A landscape with many valleys, sampled at points; each row gives a point and its height.
From any point a ball rolls to the lowest of the 2 points nearest to it. It stops when none of these is lower. Distance is the straight distance between rows; heights are no part of it.
K206 (h 119): [192 105 183 170 135 133  76 104 139 104 173 121 130 140 151  95 140  91
 132 149 139 133 141 128  96 142 112]
K382 (h 709): [158 118 170 143 174  91 117 121 136  64 123 118 155 110 209 120  80 126
 120 115 115 127 113 142 107 128 119]
K835 (h 256): [136 137 200 121 172  99  78 115 126 157 143 112 118 121 179 168 106 104
 151 126 109 159  91 145 113 135 143]
K660 (h 759): [109 159  88 143 106 187  86 104 122 162 148 144 172 178 152  94 149  77
 107 163 135 110 182 103 135  79 138]
K543 (h 796): [180 123 147 148  93 117  99 101 129 115  84 121 184 143  70 104 140  94
 117 119 129 105 163 171 100 126  93]
K385 (h 492): [110 125 136 150 133 112  99 140 136 187 179 133 124  83 128 147 104 123
 140  90 149  50 135 181 152 137 150]
K169 (h 130): [117 105 187 152 148 116  90 119  93 125 162 148 198 100 162 164 126  85
 136 195 141  86 124 141 135 109 114]
K498 (h 513): [158 126 167 154 112 122 137 100  96 123 114 147 136 144  26  96 107 140
  68 164 148 134  53  86 140 113  89]
K643 (h 199): [152 102 144 132 132 106 139 144 141  68  95 111 103 120 194 114 119 157
 168  99 132 166 151 109  99 138 113]
K182 (h 871): [ 89 167  61  85 125 135 161 106 111 141 129 140 100 134 117  77 123 124
 102  76 142 129 158 138 173 125 183]
K38 (h 270): [119 144  78 110 112 152 157 135 104 107  99 144 119 183 111 151 141 188
 106  89 115 138 147 151 111 146 143]
K856 (h 817): [ 86  95  63  92 131 130 132 168 117  73  59  79 142 128  99 128 125 140
 154 135  93 139 123 145 178 128 111]
K594 (h 348): [184 114 174 157 125  87 150 111  82 128 146 110  98 117 101 116 197 136
 103 156 101 137 195 180 106 104 134]
K407 (h 845): [108 125 133 148  70 116 173 109 122 136 113 116 152 160  60 170 107 122
 175 123 143 161  68  64 110 167  99]
K263 (h 342): [148 114 104 133 116 109 117 169 144  89  98  92 147 100 152 144 109 137
 135  86 116  99 145 167 123 144 132]
K610 (h 244): [186 131 140 125 141 103 109 114 133 112 128 161 109 106 134  71 181 100
 124 101 142 111 187 176 122 112 122]
K988 (h 841): [146 132 184 154  77 134 136 110 137 177 109 107 195 157  82 194 106 100
 180 137 123 158  54  77  77 161  93]
K460 (h 241): [ 93 152 188 124 129 142 112 124  72  99  94 142 162 170 116 108 108 168
  93 102 207 134 123  89 114  88 166]
K881 (h 227): [124  91 132 120 153 136  97 125 142 138 161 131 159 176 141 169 132 142
 183  92 149 121 148 178 136 149 148]
K608 (h 379): [144  66 131 147 157 112 134 180 175 121 149  86 104  92 197 168 115 164
 169  89  98 118  99 146 106 180 137]
K744 (h 77): [118 138 158 144 108 130 165 120 129 145 109  98 117 161 172 127 105 203
 139  60 108 130 169 131  91 119 184]
K19 (h 622): [105 126  61 105 144 158 130 169 134 151 158 167  81 124 140 112 142 134
 116 134 120 108 164 160 186  99 142]
K571 (h 638): [ 68 116  83 103 124 161 141 151 141 164 126 167 129 113 110  99 157 135
 138 153 157  80 160 148 185  85 143]
K680 (h 408): [141 135 143 104 113 118 110 137 127 111 117 123  92 127 142 147 119 123
 127 137 117 181  47  82 118 167  94]
K665 (h 427): [118 116 100 119 143 145 183 138 141 141 129 154 142 154 112 126 176 177
 117 170 101 126 143  96 125 110 109]
K241 (h 856): [113 158  81 112 100 157 157 128 113 141 118 174  82 122  66 100 162 127
 114 162 123 138 165  96 160 115 123]
K88 (h 242): [151 119 157 134 138 111  83 118  83 103 150 124  92 146 117  85 130 135
 111 112 138 150 137 146 130 106 166]
K201 (h 445): [120 114 136 146 114 130 219 149 125 146 143 146 125 147  49 129 157 185
 108 189 114 129 129  87 117 127 113]
K922 (h 157): [115 115 118 195 137 135 178 102 123 144 126  45 175 145 126 121  91 113
  80 124  59 112 114  97 115 108 140]
K784 (h 131): [139 148 113 181 102 124 177  88 139 131 102  58 134 146 148 106 105 138
  81  73  62 123 127 109  87 128 151]
K736 (h 669): [128 166 156  94 174  62 166 119 111 133 117 128 101  28 141 142 124 105
 117 143  96 124  90 145 145 132 135]
K534 (h 401): [160  95 128 131 167  90 141 169 177  94 124 108 101  71 203 129 123 107
 190  92 107 125 139 151 110 184 102]
K170 (h 784): [147 114 171 173 109 149  77 135 103 108 112 151 138 166 113 153 153 103
 117 192 127 137  89  71  97 131  91]
K217 (h 498): [109 185 122  95 143 125 190 107 115  89  65 138 169 139 115 109  99 113
 111 155 157 135 130 116 117 139 110]
K240 (h 870): [118 153  91 146 123 124 147 152 112 100 108 145 109 116 158 144 145 154
  88 149  99 135 117  85 106 141 127]
K670 (h 458): [134  99 142 149 127 101 109 178 158 177 139 114  95  67 151 113 159  89
 192  85 138  91 172 191 120 162 130]
K293 (h 112): [ 64 125 129 151 116 124 185 105 139 121 125 100 135 169 161  95 111 153
 162  73 124 133 192  96 120 129 181]
K531 (h 487): [117 146 145 150 147 114 135 109  81 118 166 147 130 126  40  98  71 134
  81 161 180 139  56  79 182 105 124]
K533 (h 208): [ 91 143 139 179  82 109 107 114  93 134 153 105 161 170 148 159  68 124
 127 101 140 127 137  85 116 138 151]
K845 (h 205): [ 94 181 139 132  90 139 104 112 114 125  78 137 169 153 126 106  86 118
  96 111 191 121 105 103 123  99 153]
K597 (h 772): [106 137  75 179  95 161  97 134  94 126 134 150  92 117 141 147 144  65
  81 197  93 115 147  81 149 128 120]
K174 (h 92): [127 153 153 113 147 133 159 128 178 151 139 148 160 120 156  79 115 165
 111 100 150  85 154 135 125  85 147]
K191 (h 183): [129 108 128 147 155 119 136 126 113 102 162 129 121 108 127  92 110 150
 110 117 126 122 105 126 141 115 142]
K502 (h 542): [108  87 167 107 175 122 114 143 130 162 180 141 115 130 117 115 167 149
 164 133 146 135 134 162 167  90 150]
K218 (h 752): [ 95 106  85 177 132 151 124 192 135 161 143 164  93  97 150 132 129 160
  91 128 158  57 179 133 148 101 155]
K132 (h 158): [125 132 193 182 134 146 111 125 134 183 174 127 138 146 163  84 135 157
 118 109 152  82 163 115 107  74 178]
K345 (h 538): [119  67  62 137  86 156 102 152 143 106 110 106  87 131 151 111 148 135
 154  60 132 127 177 158 148 155 158]
K484 (h 84): [174  72 168 175 119 110 120 115 157 128 161 119 110 126 133  86 143 135
 139  91 124 130 143 117 116 138 104]
K654 (h 589): [165 192 105  64 146 114 170  98 176 137 108 150 121  82 155 113 168  74
 102 146 104 131 141 132 120 152  94]
K261 (h 770): [ 90 131  87 144 164 161 121 143 118 115 137 143 134 132 191 146 119 140
 115 109 135  92 174 160 108 108 181]
K402 (h 479): [110  99 123  98 132 127 105 176 166 122 127 135  51 118 168 159 173 161
 193 115 102 159 115 122 123 172 110]
K568 (h 288): [136 149 205 138 127 112  88  93 107 164 158 111 117 147 156 131 113 101
 123  92 124 141 129 138 107 135 168]
K29 (h 344): [141  81 107 116 132 127 130 118 136  90 120 143 169  74  79  75 145  61
 129 189 129 128 120 116 183  95  87]
K392 (h 431): [132 143  99 102 103 172 132 180 145 156  70 107 117 101 100 117 176 154
  98 161  98  82 107 135 156  56 130]
K447 (h 527): [177 140 178 170 118 100 145  94 122 134 140 135 153 112  71  80 108 123
  92 120 143 124  99  89 117 121  99]
K952 (h 304): [208 163 133  81  98 170  68 119 147 187 134  73  90 159 151 149 169  93
  95  80 117 161 107 174  94 142 137]
K157 (h 283): [195 141 160 141  86 134  57 116 135 174 114  90 102 136 126 158 155 101
 111  87 133 118 112 159  88 137 120]
K81 (h 429): [135  96 120 111 147 102  98 161 171 118 120 129  87  51 175 111 137  95
 157 103 115  91 162 179 150 155 123]
K830 (h 413): [105 149 161 106 115 123 156 139 124 138  96 143 141 131  55 165 119 150
 127 163 143 133  69 108 147 120 104]
K505 (h 834): [159 117 142 104 128 112 102  83 107 102 141 153 149 174  93 112 154  86
 155 173 140 178 132 107 125 151  70]
K158 (h 824): [174 109 183  87 154  89 122  76 127  70 128 147 163 155 117 120 140 143
 184 134 166 177 125 159 119 158 115]
K689 (h 504): [106 158  98 108 161 164 145  76  98 105  91 131 142 162 110  87 101  94
  86 142 119 203 104  89 128 136  99]
K446 (h 588): [110 137 153 136  74 142 103 149 172 119  85  77 178 122 168 137 145  75
 160 161 116 101 122 106 105  87  98]
K898 (h 233): [ 96 129 148 108 136 146 150 178 167 117 107 133  85  81 157 110 157 195
 150 136 139 113 109  99 126 102 122]
K14 (h 727): [149  97 131 202 167 113  89 171  85  96 152 136  98 130 148 164 147 136
 108 144  84 124 152 128 121 131 152]
K374 (h 793): [197 150 101 163  80 141 118  85 130 130  99 118 157 144  92 107 161  53
  84 137  93 121 173 137  93 132 118]
K118 (h 307): [121 147 109 104 131 134 104 130  84 127 102 138 118 147  92 133 158 169
  83 122 120 128 143 172 129 102 155]
K328 (h 184): [ 92 139 161 156 122 113 153  89 106 197 173 112 159 161 101 137  76 149
 142 111 114 123  93  97 146 117 166]
K638 (h 201): [112 146 208 143 166 102  78 128  85 117 142 132 130 102 175 174 100 102
 125 169 138 127 111 109 116 110 129]
K117 (h 314): [126 139 145 117 156 121 116 139 150 134 116 150  84 102 190 105 142 134
 135  81 142 134 144 135 114 115 147]
K457 (h 525): [ 87 142  69 127 139 164 148 105 106 103 129 122 153 170 124 106  82 102
  63 127 116 145 115 104 149 122 119]
K586 (h 577): [127  75  35 151 136 144 133 184 163 156 151 139  63  71 159 115 156 117
 155  95 105  76 181 177 150 149 142]
K186 (h 182): [117 171 100 135  69 181  93 108 149 123  91 137 174 162 136 118  77  78
 102 102 185 114 108  89 110 141 116]
K55 (h 282): [151 120 165 129 168 121  81 135 115 127 135 142  83 152 169 118 121 185
 124  72 156 141 148 170 110 119 182]
K15 (h 306): [129 157 124 114 123 180 116 142 153 160 108 118 144 189 108 120 138 192
  65  97 142 106  83 145 100  78 161]
K775 (h 457): [ 84 120 146 152 100 124 147 115  74 131 158 144 120 136  50 128 106 131
 115 168 180 167 119  67 168 122 130]
K595 (h 279): [105 142 163 125 150 147 105 125 114 130 112 106 181 169 130 116 107 187
  87 107 165 106  84 142 125  72 175]
K871 (h 438): [ 89 155 181 147  85 125 157 119 114 123 110 140 127 133  79 146 108 121
 150 181 168 146 116  61 137 123 104]
K404 (h 281): [189  97 130 141 106 107  88 151 110 123 122 155 101  98  83  98 183 141
 139 114 151 101 190 179 128 101 134]
K978 (h 813): [164  74  97 100 134 138 135  79 144  86 147 106 149 164  67  42 129 106
 128 112 112 193 117 119 140 142  90]
K74 (h 378): [160 111 117 143 107 123 121 132 125 108 140 163 105  76  69  63 149  91
 136 176 148 123 145 114 176 105  86]
K97 (h 648): [121 136 133  93 161 115 131 120 159 126 148 121 145 101 150 163  66 143
 183 101 159 144  84 150 127 161 129]
K254 (h 696): [101 154 132  89 113 145  77 100 112 168 134 167 151 123  74 143 116  62
 126 188 189 113  79 126 181  99 106]
K59 (h 544): [112 109  93  93  85 120 126 165 140 115  65 127  88 134 129 114 179 142
 201 108 125 143 186 141 127 154 115]
K309 (h 715): [173  98 156 179 164  90  71 139 100  47 123 109 153  99 155 129  95 108
  85 126 132  98 135 158 107 105 129]
K431 (h 857): [176 137 114  94 148  93 152 113 105  60  96 121 129 154 122 158 105 153
 125 108 111 180 106 148 101 198 110]
K183 (h 478): [167 119 159 162 113 100 105 158 144 190 169 143 109  79 118 143 157 139
 140  94 138  76 172 194 114 130 138]
K782 (h 200): [107 115 125 170 116 113 194 120 139 172 153  62 186  99 104 153  97 121
 129 150  72 116 118 113 147 101 118]
K377 (h 877): [109 156  81  82 125 115 135 119 126 147 158 151  63 148 127  93 104 156
 135  52 154 154 135 155 143 168 182]
K748 (h 847): [121 154  83  76  70 134 143 139 123  91  78 163  93  84  75 109 161 111
 152 175 140 152 153 117 165 150 106]
K900 (h 644): [ 87 152 157  90 169  64 138 107  96 144 132 120  91  73 133 104 115 109
 147 113 103 157 129 175 160 130 154]
K474 (h 188): [159  88 148 140 162 128 126 136 158 140 179 142 139 144 163 169 150 145
 172 141 123 140 150 127 109 157 122]
K73 (h 543): [152 170 152 127 142 109 166 100 172  77  74 112 207 123 144  99  55 143
 125  90 152 125  67 111  84 124 101]
K627 (h 602): [144 149 127  80 123 116 163 116 160 136  98 100 108  91 135 113 170  91
 149 131  89 135 148 166 123 149 115]
K247 (h 139): [110 145 185 122 124 110 159  78 133 189 129  89 145 168  85 110 128 145
 138 117 128 147 124 132 121  93 158]
K968 (h 313): [149 123 157 118  92 133 130 130 190 132 126 127 146 138 138 134 132 149
 188 106 177 121 114 103 123 137  95]
K214 (h 745): [124  91 119 173 162 165 103 192 119 151 152 158  81 115 157 165 159 180
 100 138 119  88 158 147 127  97 169]
K965 (h 250): [152 153 103 108 145 141 158 108 128 141 143 142 149 186 101 191 129 162
 111  93 105 127 142 170 108 162 143]
K984 (h 574): [167 152  64  90 145 139 135 118 152 157 129 147 125  99 118  88 153  92
 100 151 106 118 138 121 138 116 124]
K894 (h 138): [ 80 138  98 154 108 133 191 100 168  92 116 121 125 144 174 106  95 130
 131  92 137 152 155  72 115 146 144]
K977 (h 807): [137  88  96  94 118 149 142 100 177 122 135  98 178 166  78  89 157 101
 167 127 121 154 123 134 142 143  98]
K351 (h 790): [178 143 135 175 115 133 114 112 105 135 115 123 162 165  97 121 158  86
  92 187  99 139 136 107  97 127  86]
K583 (h 723): [152 145  91  80 114 146  79 149 156 140 120 160 138 114 128 162 130 126
 121 125 139 105  92 159 133 144 105]
K820 (h 829): [134 135 168 109 131  99 128  91 114 133 145 122 142 149 110 139 130 108
 182 137 139 179 114 118 118 164 114]
K855 (h 736): [117  72 137 199 154 132  88 173  99 151 170 133  98 143 170 135 144 146
 138 152 106 104 168 103 136  90 154]
K346 (h 620): [ 65 147 103 138 101 144 102 141 112 144 115 122 111  93 170 162 104  78
 114 147 105 101  94  89 146 120 145]
K76 (h 392): [135 138 132 137 191 110 190 125 124 108 110 120 145 107 189 153 138 165
  90 169  73 111 154 157  76 103 138]
K945 (h 249): [115  89 149 177 126 102 142 132 112 134 124  92 149  89  97 122 120 111
 114 152  89  91 116 136 151 100 107]
K954 (h 619): [125 141 122 111 142 144 150 114 140 148 121  93 180 130 140 147  85 115
 118 118 107 125  77 120 136 122 114]
K43 (h 880): [113 172 139  98 125 113 142  96 117 156 150 180  84 139 127 109 115 165
 131  85 175 137 136 123 139 145 150]
K26 (h 754): [149 125 109 145 117 178  74 140 131 197 173 146 173 180 123 128 177  87
 121 160 133  89 175 133 136 104 130]
K910 (h 778): [155 129 120 192  59 153  89 135  87 106 126 165 103 140 119 131 158  95
  96 193 124 147 142  62 130 135  99]
K28 (h 599): [104  84  65 127 160 153 133 179 123 153 137 165  81  61 160 109 175  95
 134 155 104  97 187 160 174 103 143]
K838 (h 884): [ 94 169 147 123 141  84 155 150 122 161 152 203  77  95 128 132 107 193
 123 104 190  99 127 128 155 153 154]
K318 (h 689): [114 174 140 106 191  82 144 146 110 105  89 160 108  29 165 164  90 137
  83 152 130 104  69 140 128 139 129]
K369 (h 255): [142 114 159 139  73 131  79 145 134 161 123  87 133 138  91 152 123 114
 147  96 125 119 102 136 113 128 117]
K444 (h 558): [137  89  48  92 128 127 122 180 150 123 121 129  70 100 127 108 141 147
 157  64 115 111 156 185 153 169 148]
K176 (h 710): [133 163  86  71 115 165  51 133 131 143 115 187 154 115 106 157 135  66
 135 173 173 116  89 139 168 136  90]
K128 (h 347): [129 128 181 150 156 109 135 141 152 153 174 142  99  79 212 112 103 136
 157 106 138 123 132 117 128 117 130]
K344 (h 464): [ 89 127 111 122 147 139 157 120  80  72 119 153 139 176 104 148 113 124
 121 199 139 173 138  54 134 140 115]
K791 (h 603): [ 87 143 145 146 116 126 126 145 133 148  97  92 176 102 159 169 113  88
 115 154 105 117  93  95 123  82 110]
K503 (h 216): [118 112 125 128  75 123 150 134 146 168 123  87 138 156  77 169 144 175
 171 108 133 124 131 135 110 134 118]
K666 (h 369): [158 145 158 111 136 140 136 123 118 118 111 106 112 128 110 129 134 155
 101 135 115 150  34 120 114 115 111]
K671 (h 563): [132 130 103 118  55 127 112 141 155 129  70 100 113 136 147 156 173 106
 182 126 108 144 163 126  89 170 100]
K740 (h 721): [141  86 114 198 139 109  97 139  96  50 127 148 137 126 164 147 116 112
  94 129 134 109 158 113 122 143 134]
K519 (h 361): [169  70 119 149 111 116 108 175 179 106 136  68 115 106 151 167 130 147
 153  53 101  91 116 179 116 158 129]
K588 (h 886): [ 41 153  51  85 143 149 162 142 107  97  94 140  91 110 166 119 154 122
 127 158  90 170 161 113 158 144 130]
K424 (h 908): [ 79 149  71  96 110 164 115 133 126 139 106 125 115 104 153  86 111  58
 116 142 142 141 139 101 174  94 134]
K450 (h 541): [130 157  55 109 142 179 142 124 119 143 140 151 117 156 115 124 115 136
  51 137 114 116  73 108 139 136 103]
K251 (h 181): [104 115 152  99 105 118 197  94 144 167 123  80 147 174  77 149 140 189
 158  88  96 144 107 131 117 134 150]
K632 (h 275): [176 130 182 139 162  90 132 100 120 106 121 141 121  84 159 108 133  96
 153 115 125 121 212 196  91 134 144]
K260 (h 318): [161  88 174 142 134 102 110 135 106 103 135 150  95 127 102 106 181 155
 162 146 138 148 201 154 119 119 134]
K526 (h 864): [ 89 133  75 108 108 134 155 104  94 148 142 156  92 130  75  79 137 111
 135 140 158 153 166 109 185 118 172]
K710 (h 193): [ 90 167 171 160  87 111 103 101 102 177 168 147 159 172 141 165  72 128
 131  91 197  92 137 107 120 125 174]
K18 (h 860): [157 149 153 100 129 114 138  71  94  72  77 122 167 159 147 113  97 139
 107  95  99 189  92 127  82 155 113]
K36 (h 356): [128  92 108 144 136 114 171 131 106 147 159 113 105 132  87 166 151 163
 124 117  85 134 159 151 128 143 142]
K361 (h 329): [172 111 126  78 147 157  82 103 142 181 166  83  95 189 148 134 153  69
 126 100 101 166 137 179 114 149 149]
K272 (h 302): [104 181 160 151  91 105  96 110  93 163 109 122 117 118 145 144  98 104
 101 103 117 104 117 139 129 114 147]
K225 (h 665): [118 104 138  92 200  95 140 100 124 106 179 147 143 121 116 142  71 149
 172 130 155 174  62 142 161 163 133]
K306 (h 735): [167 134  96  97 143 181  84 120 180 143 176 123 155 175 161 108 130 105
 109  92 156 124 127 147 121 127 126]
K985 (h 349): [142  96 213 165 132 125 119 163 168 157 135 114  92  85 198 110 131 183
 152 114 137 104  87  94 108  95 120]
K579 (h 897): [ 47 135  34  68 110 179 143 133 112 116  79 122 106 136 148  89 126 120
 146 129 118 142 154 114 177 116 147]
K375 (h 232): [132 100 103 174 141 155  95 131 124  90 153 134 189 140 105 152  86  77
 100 175 139 102  87 101 145 131  81]
K844 (h 305): [151 138 176 134 121 135 133 170 177 153 125 125  73  59 152 119 165 155
 126 136 121 131  72  82 104 101 104]
K578 (h 766): [120 128 104 149 115 178 106 126 129 122 139 157 137 140 162 114 161  88
 101 197 118 111 172  80 127 101 112]
K544 (h 747): [173 103 140 145 153 168  71 133 145 216 226 117 125 163 123 126 162  74
  98 150 128 103 149 168 145 102 149]
K966 (h 439): [107 140 163 129 104 110 198 135 111 141 112 144 151 127  54 182 154 178
 148 193 143 120 140 118 114 116 111]
K324 (h 444): [104 109 130 141 140 129 118 122  65  86 151 134 159 196  99 184 139 119
 129 177 134 171 141 100 117 162 122]
K497 (h 575): [100 115 154  82 183 111 129 128  82 151 146 147  83 138 138 136 159 155
 130 146 123 170 141 166 135 100 168]
K530 (h 819): [176 104 140  89 153 104 146  73 147  74 131 122 139 162  97  91 128 154
 149  88 124 192 119 138 127 152 106]
K512 (h 334): [134 146 117 107 103 166 114 148 131 151  97 141 111 136  76  83 134 174
  77 119 154 106  91 117 144  87 145]
K794 (h 848): [126 120 123 109  98 103 163 109 116  97 130 137 131 149  62 185  89 151
 184 123 142 185  92 109 127 206 100]
K189 (h 228): [133 135 148 179 131 129  99 125 124 107 178 140 178 162 148 143  79 123
 129 131 160 108 115 107 107 130 134]
K504 (h 207): [136 152 122 160  97 177  71 109 149 132 116 113 190 155 139 124  83  82
 102 111 147 105  45  62 110 110 104]
K792 (h 611): [ 97 143 136  81 161 109 146  98  67 140 144 128  76 122 102  83 140 127
 109 134 118 170 127 138 169 113 148]
K560 (h 536): [152 164 162 150 109 125 151  69 137 126  94 119 189 131 106 103  70 110
 114 102 154 128  85  87  94 128  89]
K95 (h 299): [190  89 178 139 171  84 125 111 130  85 120 111 164 108 188 161 107 125
 171 104 114 138 176 206  99 145 145]
K335 (h 643): [ 56 145 139 108 125 143  72 153  88 170 143 118  96 129 165 188 113  91
 143 148 128 138  71 100 165 121 146]
K515 (h 630): [117 159 122 100 156 130 154 123 161 132 131  69 156 129 187 141  64 133
 119  57 116 103  52 149 119 137 143]
K589 (h 800): [145  91 122 139 100 125 116 116 139 118 127 113 165 153 101 106 166  87
 165 131 129 135 189 148 124 130 118]
K338 (h 296): [115 104 126 114 119 113 168 140 137  97  96  88 145  68 104 109 144  87
 119 176  89  99 117 128 165  91  89]
K477 (h 514): [110 117 158 112 175 123 127 144 148 214 201 139 116 110 112 151 127 142
 159 124 127 104 131 193 169 125 151]
K6 (h 373): [130 121 103 106 120 163  82 146  94 115  88 129 128 110  89 116 159 124
  81 166 107 120 115 149 163  65 131]
K840 (h 124): [167  92 113 168 139 106 153 132 147 137 170 124 103  89 122 107 104 143
 119  77 136 104 128 119 138 160 122]
K107 (h 652): [120 116 115 102 135 149 118 146 164 149 151 181 157 139  86  90 187 154
 155 151 174  77 193 174 147  79 153]
K562 (h 235): [150 157 123  92 138  99 165  83 117 198 169 138 126 154 100 198 103 164
 131 108 110 140 120 157  93 179 152]
K521 (h 840): [168 118 171 115 129 107 110 108  87  42  93 164 121 145  98  92 145  90
 131 185 157 183 113  76 110 139  71]
K45 (h 777): [ 84 111  78 139 138 131 138 138 125 109 124  91 115 126 173 123 128 124
 104 122  93 111 157 125 138  79 147]
K645 (h 758): [115 126  66 161 124 164 112 192 163  93 127 149 138 110 168 118 115 153
 110 116 154  72 142 127 147 111 135]
K651 (h 865): [147 184 153 138 135 113 160 116 121  76  67 139 136 130 153 133  89 168
  86 102 130 144 100 108  78 150 132]
K213 (h 371): [159 138 158 157 144 107 167 140  98 108 127 136 137  86 119 153 165 154
 103 184  91 117 171 154  93 114 118]
K557 (h 473): [ 91 122 145 132 124  89 136 105  71 126 188 180 160 146  51 150 100 108
 137 196 173 134 140 109 159 141 116]
K334 (h 831): [ 87 126  71  85 102 112 168 153  97  59  68 111 130 117  68 142 112 122
 145 157 134 137 121 125 169 172  95]
K313 (h 515): [118  65  99 117  94 140  91 183 144 124 113 130  85 161 142 147 167 158
 202  98 136 130 155 129 142 152 131]
K461 (h 485): [ 81 172 134  94 134 108 154 114  96 103 127 190 165 110  69 158  98  96
 138 203 189 133 155 117 157 148 117]
K796 (h 674): [ 77 152 109  70 131 140  80 135  94 140 137 142 137 115 125 159 102  65
 110 181 133 136  70 132 188 111 143]
K405 (h 189): [127  96 150 161 157 116 113 135 133 114 145 110 208 127 119 198 105 118
 127 166 131  90  95 129 126 123  92]
K848 (h 787): [ 84 103 101 117 173 111 162 145 115  60  97 107 127  87 176  97 137 128
 133 141  82 141 164 139 157 114 147]
K319 (h 179): [114 150 175 154  83 124  96 119 137 222 173 128 144 180 127 113 121 145
 133  87 164  88 145 110 106  90 169]
K173 (h 240): [150 133  89 146 101 169 108 114 134 130 118 144 172 143  81 123  87  78
  86 141 135 111  55  87 140 143  75]
K499 (h 108): [101 169 136 120  95 113 172  95 137 150  97  66 121 147 165 122  97 149
 124  62 108 129 117 135  99 112 151]
K423 (h 276): [136  44 148 135 156 127  78 153 138 173 195  93 117 157 114 150 140 152
 198  99 134 146 139 198 142 161 161]
K5 (h 326): [151  71 119 135 142 134 118 134 126 156 190 116  86 136  97 138 168 129
 151 113 103 143 124 167 136 155 130]
K322 (h 274): [122 193 131 147 110 115 118 129 123 143 117 154  90  67 143 124 129 113
  75 133 130  94 162 137 119 111 151]
K48 (h 866): [154 187 125 163 134 120 181 128 131  84 100 151  77 116 175 133 119 164
  65 124  99 135 125  68  66 155 117]
K80 (h 852): [135 124 111 123 107  96 181 131 106  96 105 116 146 155 103 156 100 168
 176  94 120 165 139 128 118 206 128]
K90 (h 247): [135  81 166 119 147 105 157 145 167  68  88 105 126 101 157 130 121 195
 193 121 146 138  87 113 110 118 111]
K734 (h 418): [ 96  89 114 112 106 151  98 128  73 135 138 122 126 208  82 155 169 129
 122 162 104 169 115 123 125 136 128]
K773 (h 217): [125 144 119 152 138  93 161  94  77 186 199 136 126 177  88 177  68 149
 116 108 127 130 112 130 135 163 155]
K690 (h 319): [165 109 133 128 154  95 124 111 111 106 115  87 174 132 132 159 100 121
 130  93 104 124 159 195 107 161 142]
K991 (h 153): [190  99 152 151 175 139 109 117 149  95 178 160 133 159 167 112 172 125
 157 144 126 161 172 130 106 138 103]
K9 (h 839): [122 131  85  71  86 113 157 129 145  98  94 128 138 121  62 146 153 112
 166 147 129 158 150 156 149 176  87]
K842 (h 701): [114 169 145 128 173 101 143 127 122 104 111 112 127  94 205 162  79 120
 107 143 108 113  91 139 114 124 134]
K917 (h 557): [130 154  53 109 165 159 155 116 162 158 176 177 110  89 118 120 123 104
  65 166  97 125 110 119 151 138 106]
K763 (h 234): [114 156 107 142 118 123 145 138 145 153 113 138  82  29 147  90 118  92
  98 135 107  91 113 128 145 101 147]
K956 (h 765): [114 122  73 134 157 169 108 145 131  84 113 150 115 132 179  72 143 156
  89  97 150 102 169 152 132 100 159]
K508 (h 876): [ 93 176  72 124  99 131 138 154 107 100 114 167  59 104 163 151 148 124
 115 168  92 151 171  99 135 152 133]
K488 (h 286): [100 110 162 103 120 113 136 134 164  74  81 117 149 115 124 139 101 155
 195 109 184 135 119 106 121 133 123]
K516 (h 741): [151 138 114 119 138 153  82 110 148 189 200 145 118 143 136 129 135  97
 126 123 146 122 127 139 150 137 119]
K803 (h 336): [172 144 154 102 119 134 117 110 185 146 130 123 130 121 115 111 121 153
 123 122 141 136  76 116 123 131 101]
K35 (h 174): [145 117 115 161 106 130 122 153 144 160 170 123  76  79 125  93 135 103
 109 103 105  93 145 137 148 120 134]
K235 (h 154): [103 146 123 109 134 159 170 148 167 128 109 134 128 101 145  66 133 166
 127 159 146 114 140  92 126  69 123]
K692 (h 483): [114 169 118 119 130 151 196  93 102  82  82 140 142 160 104 129  93 114
 100 172 119 184 124  55 108 151 105]
K633 (h 836): [126 111 193 110 101 119 118 111 105 164 139  92 160 167  98 204 124 109
 193 156 124 178  92 107 113 158 126]
K957 (h 441): [156 114 120 110 128 123 102 149 130  95 124 103  82 100 151 174 144 136
 166 122  94 161  81 128 113 187  91]
K106 (h 801): [ 87 115  64 107 134 131 153 164 115  70  53  98 118 104 131  99 168 150
 132 107  84 148 150 178 144 121 154]
K184 (h 731): [153 142 107  82 132 147  87 124 193 131 140 159 165 175 134 140 136 169
 116  97 170 121 111 173 107 137 119]
K394 (h 409): [127 131 116 125 165 136 168 123 150 121 119 147 133 138 174 130 165 152
 122 168 119 130 187 125  92 105 114]
K834 (h 637): [121 151 156  98 168 119 151 104 186 177 170  88 135 118 187 154  73 141
 176  84 110 123  81 153 103 138 147]
K312 (h 576): [110 121  97 140  53 139 127 159 167 119  49  74 164 114 159 133 151  92
 158 124 116 101 158 119 119 125 100]
K495 (h 126): [137 148 179 151 171 139 123 102 143 134 156 152 145 129 161  68 100 157
  85 112 160  91 120  98 116  77 153]
K233 (h 384): [116  87 120 141 130 159 118 144 112 149 144 124 108 197 106 172 191 165
 140 134  95 129 173 137 125 131 137]
K591 (h 380): [165 130 128 132 118 138 124 172 147 134  90 144  89  95  81 103 179 160
  94 152 134 106  94 132 137  95 108]
K337 (h 164): [124 128 140 156  98 125 161 115 149  80 107  88 129 155 195 105 120 119
 161 115 108 171 134  75 101 153 110]

Where does a ball stop that starts at each point below?
K654 => K484
K402 => K744
K848 => K610
K508 => K820
K736 => K610
K627 => K484
K107 => K610
K217 => K484

Call two points neighbours if one is among the 2 nearest of the other. Go from one point of each pair to the other, from neighbour to neighbour, staying as low as possible. Name the highest point that can't be avoided.
K830, K744 => K107
K174, K247 => K392
K169, K186 => K173
K830, K610 => K201
K484, K186 => K272
